Points on a hilly landscape, in no order, each with its height.
A ball rolls from a point to the lowest of its 3 nearest points, and stops where none of them is lower. Distance is the straight distance between rows; heights are no part of it.
q820 h=14.1: [142 100 147 177 170 121 107 118 124 136 151 105 149 117 148  82 136 100
 109 125 146  69 133 137 137 145]
q890 h=22.3: [ 82 124 140 145  86 170  57 152 132 122 174 130 133 138 134 128 118 100
 138 112 163 110 140 131 137 120]
q475 h=34.0: [117 132  91 148 117 125 133  93  76 111 116 108 130 121 126 130 141 149
 106 122 116 129 127 142 174 122]
q849 h=39.4: [135 123  98 187 111 122 111  95  61 119 132  83 130 136 123 113 155 122
 103  78 117  99 112 137 169 123]
q473 h=41.6: [102 102 125 145 122 118 104 112 121 107 143 102 124 140 138 115 126 122
 130 127 136 102 139 131 157 133]
q173 h=31.6: [127 124 121 146 136  75 142 132  92 102 130  95  97 124 114  69 122  65
  75 115 157 108 116 193 154 122]
q462 h=21.1: [ 94 132 141 108 112 132 133 138 165 151 133 179 148 136 155 155 118 173
 158 157 134 136 120  90 101 133]
q135 h=42.8: [137 117 182 118 199 124 157 165 195 103 108 106  84 132  67  89  64 100
 159 143 148 108 161 127  77 137]
q195 h=47.1: [176 130 102 134 130 103 158 152 113  92 106 106  43 101  76  74 120  63
  87  92 143 153 128 219 138 115]
q289 h=41.5: [123 120 115 149 138 108 134  83  85  94 121  77 125 118 136  97 124 107
  85 106 118 103 147 145 155 127]
q39 h=39.5: [109 124 115 120 131 125 128 113 137 151 107 130 162 140 159 155 131 177
 158 157 111 109 131  80 119 152]
q654 h=38.7: [132 131 159 132 117 112 123 129 109 123 178 109 105 109 106  88 144  74
  81 130 155 133 118 164 135 133]
q209 h=22.0: [120  74 122 143  84 141  88 154 130  96 151  93  86 136 155  74 110  73
  88 108 169  99 138 193 170 161]
q587 h=17.1: [100 129  70 161  84 190 104 109 113 155 117 138 167 145 168 170 165 168
 154 126  93 124 112  95 153 156]
q614 h=51.3: [120 143 125 102 115 128 153 126 123 117 117 130 129 124  89 142 132 159
 137 139 106 166 136 128 132 109]
q83 h=44.3: [152 119  75 151 161  89 176 107  95  69  96  74 105 109 120  91  78 100
 104 104 101 107 160 180 157 135]
q346 h=54.2: [156 121 147 135 205 111 150 119 166 151  92 137 181 144 180 136 116 132
 157 171 101  83 159  94 117 160]
q610 h=29.1: [127 128  99 167  74 148  85 120  65 130 179  91 112 117 119  82 191  84
  73  88 153 113 101 177 168 102]
q301 h=21.2: [ 83 116 102 122  66 166  60 155 101 106 156 111 125 147 127 131 125 104
 121  98 157 129 125 147 146 122]
q386 h=31.3: [108 104 170 132 141  94 127 128 131 105 146 116 111 116 127  83  94 101
 105 135 147 102 131 160 139 134]
q978 h=43.8: [149 172 120  96  88 120 135 159 112 118 144 111  83 109  53 112 145 115
  89 112 140 195 113 174 140 109]
q236 h=35.8: [103  78 127 153 139 152 102 108 130  89 117  85 139 147 143  91  93  92
 116 128 139  74 143 152 166 177]
q832 h=42.6: [130 124 154 105 140 137 134 119 157 156 115 159 165 140 148 148 133 169
 142 168 100 146 122  85  84 148]
q427 h=21.0: [ 82 133  46  93  75 135 148 113 108 113 103 109 121 113 150 161  89 195
 149 126 109 177 133 137 151 146]
q917 h=6.5: [138 116 154 102 103 146  95 131 146 182 161 208 147 139 165 160 179 147
 149 151 136 143  99  73  79  98]
q707 h=43.5: [148  99 101 138 123 105 159 141 112  73  78  83  64 130 112  95  44  84
 104 101 115 130 179 216 146 155]
q733 h=19.5: [136 142 104 146 111 148 118 104  87 165 125 137 155 135 141 167 192 180
 130 124 100 140 109  93 136 102]
q52 h=17.7: [118 140  70 178  70 165  86 100  78 149 157 111 140 139 133 145 171 149
 127  83  88 125 106 129 182 108]
q472 h=32.4: [102 103  80  94  79 125 134 128  93  90  95 100  89 119 104 152  79 146
 123 112 117 182 142 166 161 149]
q791 h=35.2: [154 121 130 118 164 144 108  84 122 218 134 194 127 155 176 182 197 134
 163 146 107 153  81  43  93 132]
q626 h=47.0: [142 138 184 128 134 143  69 131 112 191 187 159 146 145 143 141 174 122
 114 132 155 121 105 105  99  84]
q584 h=35.3: [123 137 190  81 103 135 106 155 166 147 160 185 159 137 131 156 148 148
 145 161 147 167 116  96  78 102]
q378 h=56.5: [154 148 169  92 163 130 174 139 178 158  83 144 141 124  95 146 150 135
 175 140 114 140 115  97  82 115]
q75 h=23.1: [152 103  89 117  75 141 127 162  96  79  97  92  72 131 103 113  95  98
 118  98 116 195 147 224 145 160]
q727 h=32.3: [143 112 207 144 172 106 125 147 159 126 170 117 125 130 126  72 106  71
  91 157 184  64 132 143 119 137]
q504 h=61.2: [167 167 137 125 162  98 179 104 117 138  94 133 142 114 116 151 161 154
 133 138  86 122 119 101 112 107]
q406 h=53.8: [143 109 127 119 167 142 134 100 177 168 105 167 173 136 197 149 130 167
 167 183 112 125 124  59 102 189]
q824 h=16.7: [ 91 121 134 104 101 127 117 148 127 106 158 143 136 123 122 135  98 142
 122 132 156 157 122 126 121 106]
q21 h=50.3: [126 130 111 111 136 105 156 103 124 140 100 128 158 135 125 141 139 171
 139 142  99 140 137 109 137 131]
q114 h=27.3: [146 134 141 115 113 128 135 112 116 170 122 165 156 133 148 149 166 175
 146 146 113 145  99 103 110 124]
q389 h=31.1: [148 139 119 168 162  85 155 102  90 122 130 102 126 102 117  83 125  91
  88 119 135  98 132 150 148 100]
q501 h=29.5: [ 93 148  64  99  53 118 120 128  69 136 134 132 123 115 126 155 143 179
 111 111 116 206  96 131 145  93]
q424 h=11.9: [108 144  76 100  58 130 101 138  74  79 150 116 104 110 103 138 130 116
 104 102 138 184 133 158 164 114]
q84 h=32.6: [107 146 153 102  93 128  77 145 110 143 190 151 121 119 106 136 159 129
 107 128 153 146 117 126 122  91]
q7 h=45.7: [126 180 148  71  86 140 138 153 145 158 150 186 138 120 103 166 160 143
 120 143 152 192 118 108  92  76]
q196 h=40.1: [144 143 108 141 223 103 183 136 202 109  94  98 129 121 111 111  74 124
 143 133 112  73 166 139  96 147]
q411 h=17.8: [120  91  98 110  52 138  83 151  96  85 129 104  86 149 146 115  90 100
 109 104 158 163 152 201 168 152]
q364 h=27.6: [164 124 160 121 149 119 112 104 115 186 143 179 151 166 164 169 173 141
 140 147 115 137  96  74  84 115]
q998 h=25.6: [145 104 100 138  76 116 109 141  94 109 140  94  80 132 133  60 148  55
  44 102 166 118 110 211 177 127]
q370 h=42.4: [159 148 187 115 170 110 166 132 152 142 113 155 148 136 122 138 116 140
 135 156 121 106 132 107 100 137]
q78 h=18.3: [119 135 104 160  82 191  71 122 139 162 143 159 156 137 166 175 172 150
 172 109 101 135 103  84 136 110]
q506 h=37.0: [139 135 145 150 155 100 136 107 107 125 137 110 147 126 139 119 150 137
 112 133 118 116 129 132 121 117]
q441 h=57.0: [124 148 155 105 133 123 157 146 162 138 122 133 120 120  92 142 140 148
 139 130 122 139 120 112 107 107]
q381 h=35.5: [173 111 139 167 162 159 101  93 128 190 133 158 157 166 172 159 186 144
 147 147 113 112 103  71 114 136]
q608 h=31.4: [ 76 152  98  94  63 145 126 142 127 140 112 187 141  90 147 172 113 180
 147 140 147 191 124 108 118 125]
q8 h=42.0: [130 101 146 162 162 148 113 114 151 158 106 129 184 154 175 137 131 137
 164 153 112  79 138  92 135 160]
q436 h=39.0: [147 142 154 127 161 100 164 148 150  98 130 106  88  96  75  81 128  86
 120 111 151 113 126 154 123 112]
q36 h=24.8: [134  82 101 199  96 131  95 103  96  99 127  76  98 135 159  53 129  50
  97  88 121  81 127 182 195 148]
q142 h=44.9: [145  92 176 129 174 134  86 129 161 159 144 139 166 156 156 120 140 118
 165 162 126  83 133  89 118 159]
q458 h=36.6: [122 166 112  76  72 139 144 143 121 144 140 182 134 102  94 162 170 172
 130 132 124 210 112 114 103  86]
q354 h=40.4: [140 148 161 121 116 124 116 118  96 143 150 136 146 130 118 132 180 137
 103 114 137 141 108 116 112  93]
q696 h=36.8: [168 167 167 133 220 106 170 163 187 107 105  97 102 109  62  92 133  89
 134 102 159  79 131 128  85  98]
q235 h=38.5: [137  97 122 137 142  96 154 123 113  91 102  78 101 112 113  78  85  79
  98 107 130 115 152 185 149 136]
q528 h=29.6: [122 133  95  85  73 132 138 162 120  85 127 126  90 125  73 137 103 119
 137 111 126 199 127 181 131 131]
q891 h=32.0: [114 193  90  85  51 134 105 139  74 151 153 180 132 117 118 183 180 149
 109 113 149 198 114 118 127  64]
q184 h=27.1: [112  99 130 152 127 172  71 131 173 163 150 141 166 148 181 145 133 141
 168 129 121 114 121  89 130 144]
q316 h=40.8: [172 132 125 110 150 140 152  90 153 176  99 206 139 146 170 174 165 166
 152 165  90 152  82  53  82 144]
q428 h=45.4: [119 138  89 101 109 153 167  91 156 147  97 167 168 126 181 173 143 215
 143 150 102 157 101  88 120 146]
q861 h=43.0: [151  88 129 124 111  91 145 152 124  92 120  93  76 124 107  88  86  71
  97 122 159 137 141 200 142 160]
q391 h=45.6: [146 134  76 138 137 102 171 127 101  91  87  84  68 103  95 119  99 108
 109 104  97 153 134 176 165 125]
q566 h=53.0: [127 155 206 110 131 108 132 160 144 152 176 153 129 119 105 127 151 119
 119 145 164 144 109 128 106 112]
q340 h=12.7: [105 129 124 123 129  99 147 134 116  94 104 114 115 121  82 119 106 135
 118 114 128 150 143 150 143 128]
q679 h=34.6: [127 104 214 117 190 107 127 146 186 123 133 130 140 140 132  92  75 113
 132 164 158  81 160 123 100 148]
q291 h=43.6: [159 160 118 169 196  88 172 108 124 119 117 103 123  97 130 114 130 121
 127  88  98  94 146 138 118 106]
q191 h=51.5: [157 154 196 102 135 126 157 140 166 170 138 187 121 136  93 161 175 146
 139 143 136 171 104 103  65 120]
q976 h=27.2: [ 98 131 141 157  76 153  68 133  91 137 174 136 119 120 124 147 166 127
 112 105 147 131 117 116 137  87]
q103 h=58.1: [ 94 112  64 168 128 140 102  96  92 105  95  72 118 147 139 104 120 117
 107  98 101  99 150 147 195 149]
q774 h=35.7: [164 153 142 142 231 109 186 147 189  98 102 107 132 125 106 117 121 112
 159 109 109  79 142 123  89 117]
q160 h=49.3: [117 110 107 148 199 109 168 104 151 104  96  91 146 121 140 114  60 124
 128 141 111  62 166 144 139 160]
q328 h=42.5: [176 107 157 126 192 118 121 109 163 195 123 191 159 164 183 153 168 139
 153 164 110 119  99  46  91 161]
q109 h=24.3: [176 146 194 173 215  86 162 129 150 136 160 139 131 113 108  92 128  83
  96 130 137  67 131 145 101 113]
q244 h=15.6: [ 66 146  40 140  48 181  89 117  97 132 118 134 142 130 157 157 129 182
 160 115  97 152 126 118 169 116]
q549 h=47.2: [139 156 129 113 190 122 199 136 181 125  78 144 142 130 113 137  99 144
 171 131 101  89 151 106 105 117]
q819 h=26.2: [136 155 115 146 132 125 144  91  74 135 120 110 153 133 121 140 161 158
 107 125  94 131 105 121 153  98]
q190 h=45.9: [130 136 142 127 186 114 179 153 181  99  95  99 101 119  88 119  76 119
 168 119 136 111 151 137 107 132]
q500 h=59.2: [107 153  92 113 106 122 171 105  90 118 100 121 138 128  95 151 148 179
 139 127  88 161 131 117 149 116]
q299 h=28.1: [121  92 166 152 173 120 114 132 129 110 138  94 133 138 140  65  85  84
 121 141 156  61 140 154 132 162]
q839 h=52.3: [149 156 160  70 104 153 145 144 176 162 151 235 145 113 133 173 173 170
 166 152 149 185  84  77  66  97]
q618 h=22.6: [ 92 137  96  94  89 126 103 137 112 119 150 137 132 127 124 150 136 146
 121 122 137 176 126 119 140 118]
q18 h=36.2: [133 104 129 122 121 185  79 124 196 175 131 198 144 159 217 169 141 138
 183 148 120 132 105  56  93 166]
q634 h=16.0: [ 91 119 136  91  91 137 138 175 154  92 128 122  97 135  90 149  74 145
 146 124 153 170 151 140 113 156]
q628 h=31.0: [ 99 128  87 130  95 156 108 121  73 120 132 107 152 132 141 122 139 163
 120 122 115 145 122 128 168 114]
q352 h=19.4: [150 128 148 150 170  89 142 117 112 119 146 107 124 106 130  93 117  94
 106 132 132  84 119 138 125 118]
q668 h=16.8: [ 87 167  76 146  51 173  67 134  75 141 157 141 129 113 136 167 161 146
 139 100 117 140 136 109 171  92]
q451 h=44.5: [121 142 139  83  95 166 157 143 193 154 108 185 127 108 153 181 137 187
 173 161 136 167 107  81  80 143]
q537 h=42.3: [152 119 140 116 153 124 160 155 161  96  99  96  73 120  60 100  98  83
 128 123 161 131 150 153 104 138]
q410 h=30.7: [144 128 170 145 196  98 168 121 159 110 114 122 144 119 115 101 102 104
 130 140 125  83 156 130  98 126]
q158 h=62.8: [143 102 142 157 217 125 123 122 160 142 120  97 178 145 167 115  87 102
 162 154 128  54 161 103 142 181]
q454 h=45.2: [133  95 153 122 132 129 153 163 167  92 112  86  73 133  80 117  54  88
 123 113 155 134 170 185 118 169]
q312 h=17.9: [ 64 125  92 152  44 172  55 157 116 122 158 133 133 125 145 158 127 138
 146 105 122 128 157 113 168 121]
q422 h=31.5: [ 70 159  47  75  25 153  94 156  88 118 125 166 101 103 134 166  98 166
 127 112 138 197 126 124 146 102]
q802 h=55.9: [ 93  98  79 129  89 155 114 111 107  86 113  87 121 149 152 121 107 142
 124 117 118 120 135 145 172 158]
q227 h=50.5: [ 88 111 112 138 131 137 120  96 107 102 118  82 150 139 139 129 106 153
 130 146 108  96 139 122 154 157]
q793 h=6.2: [127 121 123 138 167 105 164 123 153 101  86 103 130 113 109 124  82 145
 140 139 113 119 156 126 144 143]
q91 h=50.2: [165 126 205 122 162 122 101 139 141 164 177 146 149 135 134 126 150 109
 104 158 158 102 114 124  94 113]
q970 h=14.7: [194 137 177 176 225 104 126 110 107 167 163 130 154 127 161 116 159  85
 127 131 125  57 120 108 108 129]
q16 h=39.2: [108 113 189 112 149 117 143 145 183 112 126 137 131 134  99 127  71 111
 130 156 145 125 139 122 101 141]

For each start below, name the point where the ball stops.
q849 | q244
q381 | q244
q227 | q244
q791 | q244

Call two points neighbours if one is among the 3 nearest of the other. Go from one point of each pair to the other, from neighbour to neighbour, staying as low as possible. Name the highest point that can't be avoided.
q820, q917 | q173
q793, q424 | q618
q411, q244 | q301
